Points, in no order, along strands that fork and pass close to each other.
In the rows, 128 means zero.
Two points are linked if the straight distance between their rows is under 116. Some points are linked to none.
(1255): [148 109  86 110 189 138 127 139 125 136 102  89 123 163 206 148 133 146
 156 123 111 120 118 132 100  84  95 195 111  78  94]
(87): [173 116 141 110 152 118  99  75 185 191  66 151  91  75  90 187 153 159
 125  78  94 105 140 144 150 128  69 107 177 152  74]
(1368): [152  83 159 103 135 141 174  61 167 189  90 137 118 117  94 155 123  75
  69 125  53 151 103 149 122 119 100  88 131 151 146]
(1141): [129 173 107 132 112 161  94 145 115 121 115 144 110 116 116 150 157 160
 184  70 170 116 158 139 135 131  87 126 149 135  99]
(364): [152 110 125 115 130 155 109 107 146 119  72 158 112 126 130 163 148 135
 150  78 164 112 141 129 101 107 121 123 131 140 109]
(1451): [ 95 163 100 155 110 163  71 191 117 152 100 151  90  99  64 121 143 172
 178 120 182  93 155 156 141 134  85 115 184 120 147]
(334): [ 56 117  88  94  89 146 130 145 148 135  79  94 131  90 167 148  77 131
 141 128  91 146 164 155 137 140 104 142 116 121 132]
(971): [135 157 114 116 134 137 145  56 122 127 144  82 141  84 186 181 132 143
 146  70 109 147 128 130 150 152  91 153 129 103  98]
(1643): [ 63 174  95 125  89 130  84 193 102 139 126 116 148  97 105 135 142 122
 180 105 125 131 166 119 140 167  80 145 157 124 161]
(1174): [115 119 128  89 113 147 162  70 143 130  99 131 105 114 135 149 106 134
  79  99 137 121 125 156 127 143 141  94 104 136 147]
(1005): [129 213 104 147 113 175  92 165 127 113 128 112 122 127 111 140 180 151
 193 100 179 105 149 130 135 138  78 148 156 125 101]
(94): [138 203 109 157  80 164 101 184 112 104 161  95 127 139  97 106 152 153
 160 190 174 105 131 111 142 124 149 128 123 139 114]
(365): [ 75  85 155 118  86  83 154 121 149 121 111 142 112 127 112 113 122 145
  76 148 154 131 148 119 115 133 173  48 107 137 159]
(1304): [ 97 104 109 109 189 171 169 127 143 118 142  70 118 186 170  72 113 129
  61 157  90 143  99 161  87  95 148 126  86  85 142]
(1071): [154 154 167 125 144 143  93  76 166 173  88 163  94  88  64 169 160 172
 152  65 132 102 144 167 165 120  83 115 186 162  89]
(897): [229 101 109 133 181  92 145  94 130 131 104 100 106 176 177 165 171 146
 132 121 164  91 105 115  95  69 145 150 103  91 113]
(1036): [150 169 138 177 114 139 105 150 107 109 174 122 138 148 110 124 165 118
 186 101 154 142 125 112 138 142 112 152 141 135 142]
(257): [ 85 125 143 159 136 107  98 173 101  99 170 140 161 137 112 107  91  97
 146 132  98 158 129  91 134 161 144 146 130 145 165]
(1863): [108  86 153 147 115  85 152 118 142 113 169 170 129 149 110  87 121 120
  76 144 156 139 130 104 122 167 172  66 109 135 154]
(912): [163 123 142 188 120 101  93 175 107 118 176 137 129 182 120 118 147 118
 169 129 173 135 137 126 132 130 103 174 140 127 154]
(1169): [106 123  95 125 178 174 145 140 114 150 169 100 165 128 158 100  89  90
 100 162  61 163  86 122  98 164 143 143 111  98 128]
(1134): [132 123 182 127 100  99 151  74 116  90 162 149 138 144 107 131 170 139
 122  95 163 132 111 119 143 125 180 116 113 148 144]
(904): [ 82  94 142 112 145  88 135 159 165  76 155 105 150 180 158 107 154 134
  79 207 103 157 122 136  69 108 174  96  98 131 117]
(707): [137 168 163 143 124 103 122 148 124  78 190  89 149 172 133 120 167 126
 161 168 134 130 106 138 154 136 187 169  99 161 101]
(1477): [146 134 140 109 159 147 154  97 151  91 140  77 142 161 153 134 159 113
 140 127 112 133  88 172 105 118 164 160  81 120  99]
(631): [118  70 148 149  84  86 177 136 140 182 125 169 149 123 139 122  65 117
 109 112 146 150 144 128 158 138 128 110 115 118 156]
(436): [165 111 139 164 166  93 156  97  99 147 176 133 167 121 162  91 140  90
 143 104  99 131  81 116 155 149 149 172 133  93 118]
(304): [134  62 178 125 111  72 192 109 128 183 112 133 130 152 162 126  97 117
  89 115 156 147 129 139 132 110 124  95  97 104 171]
(444): [125 152 181 153 100  95 140 144 104  72 198 150 113 141  92 125 139 153
 109 116 163 130 127  95 188 129 180 110 155 166 166]
(702): [128 128 119 154 139 164 116 142 108 126 148 163 144 110  91 111 107  94
 119 150 120 134 116 112  93 180 128 111 125 137 116]
(1436): [168 123 117 144 115 124 101 169 156 100 110 119 108 190 152  99 163 120
 183 184 168 110 113 143 102  77 126 174 113 143 104]
(1757): [164 109 141 123 150 157 124  86 146 148  83 183 109 117  88 152 147 113
 111  85 145 104 123 146 112 129 104  95 151 146 123]
(125): [ 64 139 142 118 118 118 106 141 139 116 130 144 138  98  51 128  85 169
  95 121 136 131 147 130 154 146 197  89 139 174 149]
(948): [163 132 141 144 133  93 122  94 128 222 118 139 143  77 112 172 122 108
 145  73  78 154 131  98 163 162  59 120 181 127 103]
(413): [171 176 157 123 136 180 137  90 151  81 142 129 137 130  71 141 173 130
 114 134 154 111 102 113 101 121 175  80 110 168 108]
(21): [146  87 138 108 156 111 187  86 128 113 120 109 104 183 176 117 178 133
 103 134 153 141 109 150  96  88 148 138 109  88 143]
(1880): [105 112 109 110 157 186 161 114 139 119 119 111 124 142 150  94  82 127
  58 150 105 129 106 144  76 119 128  99  92 107 152]
(294): [136 162  81 146 166 157 146 174 119 140 170  64 176 135 144 106 145  98
 158 167 116 121  96 149 124 161 163 181  81 111  83]
(915): [132 125 130  81 154 137 157  91 152  66 109  74 109 170 188 148 173 121
 143 126 112 126 102 160  86  85 146 175  89 125 132]
(1716): [ 91 158  64 149  82 167  74 197 106 126  91 141 117  93  97 103 148 159
 177 143 155  99 158 138 122 134 100 119 168 119 126]
(633): [113 175 164 130  61 114  90 151 108  37 134 113 101 136  89 122 145 162
 117 212 160 106 153 124 144  68 150 122 150 161 105]
(1221): [162 101 111 110 202 134 175  81 145 136 105 100 116 183 159 120 151 113
 104 116 119 134 104 145  84  70 129 151 100  94 142]
(953): [146 151 147 171 187 133 112 179 129  99 188  99 173 162  90 100 146  92
 147 147 110 152  94  92 111 158 166 154 135 168 133]
(1709): [116 143 132 175 158 112  94 200 108  81 192 109 157 152  94 101 123 110
 146 155 102 154 119  80 122 149 165 144 147 167 164]
(604): [114 188 137 156  69 132  95 165  89  67 175 108 114 125  79 124 138 162
 135 200 157 111 146 110 160  91 144 136 150 147 126]
(582): [ 65 141  65  98 101 174 120 142 114 130  83 111 141  65 152 134  98 132
 125 134  99 135 147 140 112 154 105 129 120 109 113]
(1118): [120 136  93 128 101 116 136 148  76 139 162 117 156 115 187 104 115 114
 155 131 117 137 120 118 141 172 121 167 125  82 125]
(705): [112 102 101 108  62 120 108 156 102 139  99 148 112 108 155 133 109 159
 146 139 154 115 158 140 144 121  99 149 117 107 121]
(1742): [193 139 130 165 150  67  96  97 105 200 141 144 155  85 122 165 156  96
 157  74  96 140 116  72 157 143  60 119 168  96  99]
(545): [ 90 146  99 124 116 109  98 171 143 186  75 131 150  99 134 150 116 110
 175  80 107 163 178 134 131 167  56 149 158 132 101]
(278): [146 154 108 144 109 173 129 123 127 104 153 123 123 131 115 113 122 142
 115 161 172 116 118 126 106 137 168  89  99 134 105]
(1302): [161 176 144 131 143 192 113 108 134 102 161 131 151 106  79 141 143 114
 119 133 106 122 107 112 117 154 160 108 124 173  94]
(1763): [161 177 141 170 177 130 125 141 138 108 185  91 183 141  97  86 154  94
 171 136 118 122  82 108 134 151 167 165 125 163 112]
(843): [150 103 154 169 129  83  94 126 112 168 122 158 144 142 104 149 116 115
 160  68 148 143 164 119 129 140  76 144 147 129 149]
(1894): [129  94 165 149 126 110 178 102 148 107 160 149 132 148 138  93 130 119
  76 131 148 133 102 119 106 150 168  88 108 111 134]
(1923): [167 135 139  94 157 117  97  63 159 123  79 112 122 106 160 195 159 135
 148  60 110 119 141 123 112  89  76 131 131 128  87]
(561): [156  99 160 131 157 123 162  48 137 148 136 140 141 143 143 132 130  89
  90 109 113 137  89 141 112 135 128 115 116 114 137]
(42): [125  88  85 105 110 112 156 143 130 187  76 108  91 141 194 144  67 166
 117 129 126 122 162 117 134  88  89 136 106  80 140]
(172): [ 90  76 112  73 146 120 187  98 152 133  62 112  63 192 191 136 139 140
  91 125 145 135 138 105 103  58 132 109 128 110 190]
(1082): [140 139 128 109 156 143 145  34 112 126 142  75 146 110 171 167 131 114
 118  83  83 145 104 150 144 131 117 153 117 104 122]
(50): [144 208 119 144 114 113 125 182  94  82 211  87 133 132 129 110 155 149
 151 180 137 143 117  62 194 121 189 152 154 160 135]
(641): [ 74  93 174 110 105  77 134 144 122  73 149 124 131 171 163 101 137 120
  90 212 106 144 130 137 104 105 159 107 102 106 118]
(1529): [127 152 111 135 133 122 111 132 154 213  80 158 106  76  92 152 127 171
 141  84 155 125 150 150 162 172  79 118 173 130 104]
(396): [ 74 152 171 128  87 119  95 170 111 101 140 124  95 122  69 158 132 170
 149 119 161 121 174 167 199 114 120 149 167 162 181]
(1689): [133 113  83 141  59 124 119 154  75 113 117 117 122 116 158  80 103 148
 117 214 138 103 131 129 124 104 122 144 115  81 105]
(1287): [ 72 110 129 130 121 144  78 189 130  89  94 139 147 127  64 104 105 136
 139 158 118 130 151 125  96 110 139 103 120 178 134]
(1614): [ 73 121 151  99  75 124 111 143 119  63 133 118 139 139 137 142 120 139
 126 155 114 134 141 146 127 109 161 134 101 157 134]
(1661): [147 138 134 147 142 165  92 112 123 160 114 156 140  99  78 140 141  85
 152  90  87 134 139 130 118 170  62 127 177 164 112]
(434): [153 193 120 164 123 146 110 165 120 116 171  82 148 167 117 115 183 108
 206 138 148 133 115 125 148 150 122 179 110 140 113]
(1204): [114 129 189 126 134 126 115 112 151 120 109 164 122 129  48 146 150 127
 123  78 147 128 145 156 138 142 131 108 137 183 173]
(1628): [124 120 117 101  72 123 118 132 118  70 105 138  78 139 172 115 137 147
 142 187 167  97 130 143 129  73 144 146 126 136 113]
(1544): [110 101 138 120 133 129 120 131 165  90  89 178 116 151  89 103 146 117
  97 130 151 122 137 130  66 109 144  68 117 157 135]
(405): [126  92 110  96 138 137 117 143 178  90  87 146 111 188 165 141 155 112
 174 126 158 121 110 115  69  56 127 165 130 160 132]
(1225): [ 71 164  93 133 135 169  75 181 132 160  75 158 121  79  66 124 120 122
 154 125 111 119 160 136 121 166  92 113 169 151 139]
(1469): [ 86  79 147 120 131  89 167 139 126 114 163 116 126 174 183  72 120 133
  54 202 115 140 107 144 111 114 151 109 100  73 136]
(481): [102 172 105 138  97 153 113 132 101 146 133 143 117  81 104 135 142 174
 168  81 175 124 155 140 174 164 100 114 153 120 107]
(868): [192 105 107 146 181 114 134 131 112 210  99 142 128 129 155 149 110 118
 131 111 118 129 125  82  87 137  65 133 124  58  99]
(1910): [116 207  99 131  89 104 122 174  82 131 175 117 147 108 159 124 178 130
 176  97 135 137 118  94 165 170 102 169 163  96 142]
(680): [162 130 140 100 142 121 143  11 139 145 133  88 132  97 155 186 135 112
  88  78  60 135  99 148 165 108 102 120 124 121 133]
(71): [ 85 107 115 123 143 156 137 142 116 146 153 138 161 100 142  96  64  98
  93 166  81 150 105  92 114 162 161 104 110 113 138]
(1179): [ 68  55 135 104 102 125 143 161 158 138  88 121 116 144 159  94  85 119
  98 174 110 141 138 133  95  76 111 107  89  98 157]
(1868): [141 156 174 129  84 117 149 112 113  79 192 141 123 148 110 127 145 154
 108 114 164 118 116 117 160 130 198 116 112 155 127]
(1475): [ 76 106 118  71 124 151 156 139 197 144  46 122 113 119 135 147  78 128
 111 116 100 134 153 167 115 107 131 103 120 159 159]
(942): [134 139 152 124 123 103 150 144 144  83 162  82 123 182 156 119 170 120
 121 193 150 122 104 176 139 111 179 157  83 151  81]
(374): [132 115 110 131 142 128 168 126 138  97 169  84 136 166 159  86 134 138
  83 185 132 128  86 148 106 135 189 114  80 114 107]
(1466): [129  99  75 117 116 116 137 146  97 165 100 126 110 117 186 131  93 166
 133 132 149 129 147 122 119 132  90 140 119  70 113]
(1364): [118 143  75 111 172 192 130 135 114 152 146  95 147 117 168 120 112  88
 117 151  70 154  99 151  85 165 112 144 111  92 112]
(1412): [135 112 112 103 121 135 180  86 107 156 138  90 128 136 209 153  82 156
  99  90 109 139 144 133 150 129 104 142 102  81 148]
(1100): [ 63 156 124 119  70  94 119 162  98 136 147 130 135  57 114 124  73 162
 127 129 110 123 167  99 213 161 176 122 139 151 156]
(972): [107 101  91  72 100 103 169 123 129 152  79  95  69 164 203 135  71 175
  90 133 125 118 167 124 158  59 106 131 112  90 172]
(1629): [114 114 137 126 119 133 116 148 175  58 105 144 113 155 109 101 157 130
 123 184 158 114 122 112  58  95 166  74  99 151 121]
(681): [ 87 153  59  89 134 191 140 119 119 163 111  88 138  83 163 131  96 110
 118 133  77 150 135 139  99 168  69 126 117  90 120]
(109): [121 140 140 120 137 141 136 130 109  92 177 120 166 132 149 122 110 114
 129 128 108 144  99 106 129 154 182 144 110 135 123]
(1583): [174 106 169 146 131  82 154  76 120 172 148 155 153  96 135 115  99  85
 128  76  88 135 106  93 174 148 118 125 148 129 152]
(1404): [134 127 149  80 100 116 148  97 122  70 114 109 110 163 171 164 182 137
 144 119 147 135 127 163 116  91 157 168  95 132 120]
(316): [ 98 145 154 112 113 116 129 128 152 151 138 154 127  77  76 137  83 148
 111  96 123 131 145 124 192 176 191 101 151 165 155]
(1506): [191 112 109 107 128 101 134 124 120 104 110 121  96 173 199 165 151 156
 146 128 184  98 123 122 113  72 121 169 110 100 103]
(1641): [186  78 145 139 184  70 153 116 119 151  96 128 116 184 159 169 160 138
 121 116 151 112 113 123  89  64 138 167  99  68 123]
(1518): [122 143 119 109 119 100 135  86 127 155 108  90 132  87 180 187 122 140
 148  56 108 158 156 126 155 145  80 153 140 107  85]
(752): [114  88 111 140  87 110 143 130  77 114 136 113 114 126 161  70  85 139
  77 220 131 104 124 130 113 103 133 119 114  77 114]
(684): [120 137 105 170  78 109 110 168  67 113 155 127 141 117 112  75 111 134
 122 219 132 114 132  98 129 136 150 136 130 104 117]
(1125): [139  92 117  86 135 147 113 117 180  99  61 157 114 154 140 159 158 112
 165  92 148 110 132 124  79  80 111 138 138 150 123]
(717): [181 134 178 142 136 111 114  46 127 139 151 157 141  87  84 159 155 119
 126  69 119 116 106 119 177 122 114  99 156 143 122]
(1921): [ 97 169  66 122  79 107 112 163  88 153 154 119 159 102 183 122 156 120
 173 133 144 148 128 106 143 179  93 165 134  84 119]
(1733): [147 102 158 155 110  84 157 112 129 184 136 173 137 112 105 124  79 109
 132  77 140 134 142 107 178 164 117 113 142 147 159]
(1070): [142  75 115 123 151 159 147 136 137 176  83 159 128 135 140 104  87  99
 110 135 124 135 126 129  74 116  93 113 108 103 132]
(800): [147  94  97 118 128 143 115 165 157  86 102 131 119 174 177 123 147 121
 180 165 149 110 113 130  80  68 120 167 105 128 116]
(1453): [ 66 136 135  99 134 144  92 141 158 114  83 138 119  86  55 128 105 177
 106 138 126 111 151 149 129 123 183 100 123 169 132]
(90): [179 130 132  85 126 105 136 104 137  90 101  95  88 180 194 160 194 159
 156 122 168 102 121 140 124  63 147 166 109 123 111]
(568): [193 112 155 172 144  99  97 118 104 142 123 145 137 147 113 160 159 142
 178  61 175 121 142 120 120 113  84 141 146 121 127]
(1170): [137 195 129 173 125 190 100 149 116  98 158 125 145 133  63 140 150 120
 157 108 151 120 131 114 136 148 122 120 157 151 135]
(1105): [111 169 122 136 138 175  80 135 147 158  91 157 112  89  64 144 151 118
 169  88 103 132 148 146 130 166  59 122 187 162 115]
(709): [ 99 100 144 158 116  71  74 183 134  56 146 129 134 164  86  99 138 137
 103 195 120 139 158 114  77  84 131 108 133 151 140]
(1691): [103 117 140 116  95 138 121 127 133 100 103 156 102 124  91 125 142 164
 117 134 183  96 159 155 141 113 154 102 121 150 141]
(778): [ 94  85 133 140 109  94 145 158  99 131 174 121 143 146 172  71  87 132
  78 214 120 127 100 131 118 140 151 125 101  74 124]
(1167): [190 107  85 129 225 161 154 105 156 147 110 118 113 165 157 120 137 112
 100 126 115 108  92 130  73  79  95 157 111  90 120]
(1486): [ 79 146 102 153 139 167  67 176 127 130  96 148 138 104  40 110 100 135
 130 140 122 122 153 124 100 147 126  96 162 167 128]
(1419): [155 132 102 137 135 176 141 120 131 107 128 123 128 135 149 113 126 118
 124 149 148 120 115 142  76 135 137 129  92 116 117]
(1840): [165  79 159 118 155 113 169  57 120 191 138 125 158 127 161 144 102 102
  88 101  98 154  97 124 135 119 105 127 110  90 142]
(1867): [173  83 126 151 169  98 148 137 108 149 143 120 150 176 169 107 140 107
 140 136 144 129  99 153 105 115 122 169 108  73 103]
(749): [148 119 131  95 150 129 115  90 205 210  49 168  75  90 114 159 107 177
 124 103 140  99 151 177 141 136 117 105 157 154 121]
(1720): [121 210 114 143  95 119 134 190  80 108 187 120 130  98 135 118 164 121
 178  98 144 128 136  72 199 161 121 156 176 124 175]
(1671): [123  80 150 104 110 111 178  86 129 150 100 138 113 150 161 143 107 131
  90 117 144 150 137 142 118 110 130  98 102 116 162]
(1669): [ 88 119 104  78 108 136 159 133 180 151  54 108 114 106 174 165  66 135
 123  94  91 139 168 163 132 112 100 128 110 134 143]
(217): [159 141 111 128  73 123 100 153 109  92 116 141  94 158 157 118 145 136
 157 187 176 111 148 141 122  79 108 161 117 125 102]
(306): [126 167  93 152  88 169 101 173  97  97 152 134 139 111  83 102 127 155
 144 178 177 100 140 113 119 130 152  97 116 134 101]
(1697): [100 128 141 110  83 103 101 150 114  49 119 134 108 145 134 109 140 137
 108 210 142 110 144 143 121  85 155 135 118 149 110]
(1201): [120 110 120 129 204 148 187 145 155 113 169  79 147 187 145  76 143 115
  72 163 106 124  81 167 100 121 164 133  91  96 109]
(881): [ 91  84 134 133 116 133  95 168 147 105  75 167 134 150 102 101 116 107
 134 146 147 129 149 123  75 117 118 108 110 157 141]
(569): [155 134 122 136 124 101 129  98 145 222 101 151 119  73 106 159 116 134
 133  76 121 137 147 134 173 169  72 111 174 131  97]
(345): [130 156 132 117 127 134 116 107 184 206  77 165  91  84 104 154 109 185
 150  97 155 126 168 176 172 151 131 118 152 136 117]
(594): [174  87 164 151 168  70 160  59 118 176 157 127 171 114 171 125 117 103
 120  91  81 149  89 116 170 126 131 145 123  87 144]
(356): [ 92 144 146 111 110 148 123 122 107  77 156 117 165  97 127 152 102 128
 119 105  85 149 132 106 145 159 179 126 119 159 128]
(1499): [130 161 125  99 128 176 135  80 142 155 133 139 115  65 117 162 126 130
 117  98  85 117 126 138 144 165 100 119 150 143  90]
(1086): [ 92  98 174 133  96  85 156 150 115 115 153 145 160 121 147 115  72 120
 110 121  92 153 125  84 175 149 181 113 125 156 151]
(309): [104 117 130 106 137 116 133 151 177  65 135 108 127 166 136 102 168 133
  97 194 136 142 123 130  53  97 186  79  93 138 112]
(1276): [155 109 167 164 139 106 105 116 132 169 109 157 135 131  65 159 123 107
 156  57 138 131 149 136 150 150  74 127 166 172 161]
(786): [152 118 110 129 184 179 156  88 151 129 132 112 125 148 140 105 120 104
  76 154 118 133  80 150  68 132 128 110  93 113 124]
(1192): [131 128 177 172 114  99 124 158 108  89 194 145 104 140  80 114 132 125
 118 106 185 124 119 108 181 144 139 120 172 152 188]
(995): [120 118 142  77 143 156 180  68 168 149  79 138  88 104 111 161 119 122
  68 104 107 121 131 160 122 130 147  88 124 165 148]
(889): [157 167 122 109 133 196 131  77 131 112 158 139 129  91 104 158 138 112
 107 116  93 112 108 119 119 160 129 107 146 144  89]
(846): [149 149 120  90 135 181 132  54 148 136 109 128  99  71 134 162 138 154
 117  77 125 112 138 154 138 144  86 110 159 134  88]
(988): [150 117 118 148  84 130  81 168 109 105 101 172  94 161 118 107 146 154
 165 150 199  98 152 129 132 103  99 133 133 135 122]
(82): [115 107 162 166 116 118 110 159 121 117 159 148 111 137  60 118 112 141
 118 106 175 128 140 127 151 142 121  97 172 164 182]
(1240): [141 207 110 144 119 133 126 202  73 100 207 111 128 120 119 104 151 133
 155 143 130 140 130  64 180 151 158 146 155 132 182]
(890): [194 112 127 173 167  73 116 110  98 204 122 140 153 109 143 171 129 117
 143  94 113 139 125  80 124 143  66 146 131  60  99]
(1013): [141 120 129 126 127 104 179 123 145  87 151  89  98 186 174  92 179 129
  89 206 153 127 109 159 110  99 180 117  82 118  99]
(179): [135  78  97 120 148 157 133 133 169 172  61 185 111 122 128 115  88 112
 116 129 146 111 125 125  90 115  89  97 142 127 139]
(836): [ 97 132 142 151 115 103 124 168 101 116 153 149 153 101 123 107  81 104
 136  99  96 156 138  74 166 173 158 128 141 158 172]
(1521): [151  96 171 116 133 131 157  56 146 166 130 160 136 106  97 134 119  77
  80 110  83 135  99 120 129 144 122  89 125 149 134]
(738): [149 128 120  72 160 134 119  79 205 184  47 145  71  86 124 186 134 160
 138  83 119 104 144 159 134 115 100 124 172 151 100]
(1458): [ 99 191 122 105 132 179 129 109 129 138 141 143 128  55  91 147 130 125
 137  87  90 124 137 111 175 196 125 124 166 154 110]
(246): [ 92 119 155 158 111  63  79 190 107  71 181 115 147 159 105  96 122 118
 111 216 108 148 150 106 109 104 134 139 147 149 131]
(1089): [144 186 167 152 125  93 128 163 100  68 221 101 122 168 131 110 160 127
 142 182 132 144 116 112 190 118 177 172 136 165 113]
(1122): [172 138 138 139 176 145 134  66 148 101 145  98 162 142 134 134 165  83
 128 124  98 130  92 164 111 118 144 156  96 123  99]
(1849): [107 129 175  98  98 125 120 120 116  58 135 122 135 163 152 156 161 130
 139 130 127 139 127 155 128 114 156 142  94 150 133]
(587): [ 66 118 110  87 134 158 114 144 183 151  61 138 120  75  86 130  86 133
 117 139  95 118 149 159 123 134 150 103 126 170 132]
(505): [189  65 134 141 200  87 158 134 118 174 108 128 131 182 174 119 124 124
 120 116 146 127 107 133  87  79 117 166 106  63 116]
(1588): [145  87 121 111 157 158 116 124 171 167  63 198  96 117  93 121 114 102
 128  97 139  96 136 140 100 134  83  93 139 160 136]
(556): [148 138 156 151 156 113 140 109 103 110 172 138 176 118 142 111 124  96
 157 102  91 141  92  98 145 161 161 161 126 131 141]
(1410): [ 86 106 139 127  82  80 117 157  90 105 158 127 142 107 138  93  78 137
 100 175 104 146 133  86 169 140 176 119 119 131 142]
(223): [ 68 168 129 136 112 135 119 154 119 147 148 143 121  64  70 125  98 175
 140 112 138 126 159 125 208 163 167 130 171 145 165]
(16): [145 114 152 130 135  75 106 133 163 181  66 153 111 124 112 187 122 156
 165  56 150 118 186 136 155 128  99 132 151 136 120]
(533): [120 163  80 139 138 128 122 180  87 118 175  80 158 139 149 100 134 113
 140 203 109 135  92 122 116 155 179 157 110 108  91]
(183): [186 112 145 180 124 101 113 140 113 134 135 157 131 187 116 116 145 131
 171 124 182 137 138 137 109 112 106 154 132 128 129]
(763): [150 117 128 139 144 161 118 105 123 153 131 169 144 109  97 136 115  80
 130 120  90 134 118 122 100 173  86 119 144 133 111]
(91): [168 105 134 148 153  94 170 133 107 144 184 114 166 151 157 108 141 108
 144 130 137 129  87 156 149 142 150 181 106  90 102]
(733): [151 131 182 145 121 115 129  70 125 101 168 154 159 116 102 151 139 114
 135  65 128 119 118 121 163 139 143 118 140 151 151]
(1637): [134  78 125 137 146 141 165 145 149 225 108 151 147 127 159 107  58  84
 111 131  96 162 128 125 100 120  77 116 112  89 144]
(1482): [ 87 117  85 127  76 131  80 176 105 124  72 143 119  99 110 108 107 141
 167 160 138  93 160 128 120 106  97 141 131 116 138]
(1341): [110 132 127 171 135  91  66 213 107  75 197  86 147 144  90 114 126 130
 130 194 120 159 136  75 115 104 150 119 165 169 153]
(1230): [ 64 175  99 141  89 131 108 157  96 170 144 140 111  71  80 131 118 187
 153 113 162  99 165 145 198 167 130 128 155 117 151]
(548): [142  87 162 132 152 109 186  63 136 125 138 131 124 161 144 103 169  99
  87 119 136 147  98 141  88 123 160  99  95  98 144]
(1755): [103  99  89  64 111 116 157 113 133 113  75 102  74 184 193 128 119 165
 101 126 138 112 132 127 126  52 115 139 125 108 189]
(1342): [ 89 149 107 146  80 111 113 161  73  99 175 128 148 107 117  98 102 149
 110 182 121 126 136  81 164 136 169 123 146 130 136]
(1939): [ 97 112 111 139 112 152 121 137 114 142 127 148 147  97 116 101  73 106
 104 143 123 130 129 111 112 162 133 104 111 118 127]
(736): [179 161 137 172 173 153 114 110 142 120 155  95 180 155 112 119 167  86
 174 122 112 122  95 134 112 130 126 164 115 142  98]
(1212): [123 148  83 147 132 129 139 178  80 146 178 126 174 123 167  83 120  91
 151 166 106 141 101 117 135 174 153 161 120  80 121]
(922): [135 114 137  64 138 138 163  48 178 158  50 119  80 107 123 184 140 120
  90  80  88 127 135 176 132 113 119 100 130 154 139]
(831): [ 94 189 128  99 135 166 116 119 114 110 149 126 152  80 120 154 115 118
 141  94  74 147 133 102 154 178 157 131 142 154 116]
(1767): [153 200 124 155 137 203  91 139 130 109 145 122 158 119  67 141 160 104
 165 127 109 123 116 111 105 154 116 107 142 161  90]
(744): [107 137 141 160 123 153  86 170 123 134 116 158  98 115  51 125 120 168
 143 110 187  96 162 153 157 134 113 104 165 140 170]
(1699): [202 115  81 137 201 156 146  98 119 190 117 125 127 140 169 122 117 121
 106 129 117 115 114 118 100 116  63 144 127  62 105]
(1861): [153 116 133  73 163 128 159  25 149 155  82  90 103 115 136 188 149 115
  77  77  74 132 129 151 128  88  86 102 123 125 145]

A fork is a point with three links. Follow the links from the first point to the second and name the forks in between, in order.
(1849), (1342): (1404) (1709)
(633), (1174): (1697) (1404) (436) (594)
(1840), (1122): (594) (436) (1404)
(1521), (633): (561) (594) (436) (1404) (1697)
(1225), (1763): (1709)

Follow the links from the first point to the second, and from the first to the third. Name the last point that the two ways share.
(889), (561), (1174): (594)
(1302), (736), (304): (436)
(1880), (736), (405): (1697)
(90), (434), (1671): (436)
(1763), (604), (988): (1697)
(709), (1840), (1629): (1709)
(365), (1628), (1861): (594)

Name the points in between on the shortest way along the links from the first point to the second, in order.
(304), (278): (631) (1733) (1583) (594) (436) (91) (1867) (505) (1641) (897) (1506) (90) (1404) (1849) (1614) (1697) (633) (604) (94) (306)
(1122), (1699): (1477) (915) (1404) (90) (1506) (897) (1641) (505) (1867) (91) (436) (594) (1840) (561) (548) (21) (1221) (1167)
(309), (1453): (1629) (1544) (881) (1287) (1486) (1225) (1105) (1661) (763) (702) (1939) (71) (1169) (1364) (681) (582) (334) (1669) (1475) (587)
(1071), (109): (87) (738) (749) (345) (1529) (569) (948) (1742) (890) (868) (1699) (1167) (1221) (21) (548) (561) (1840) (594) (436) (556)
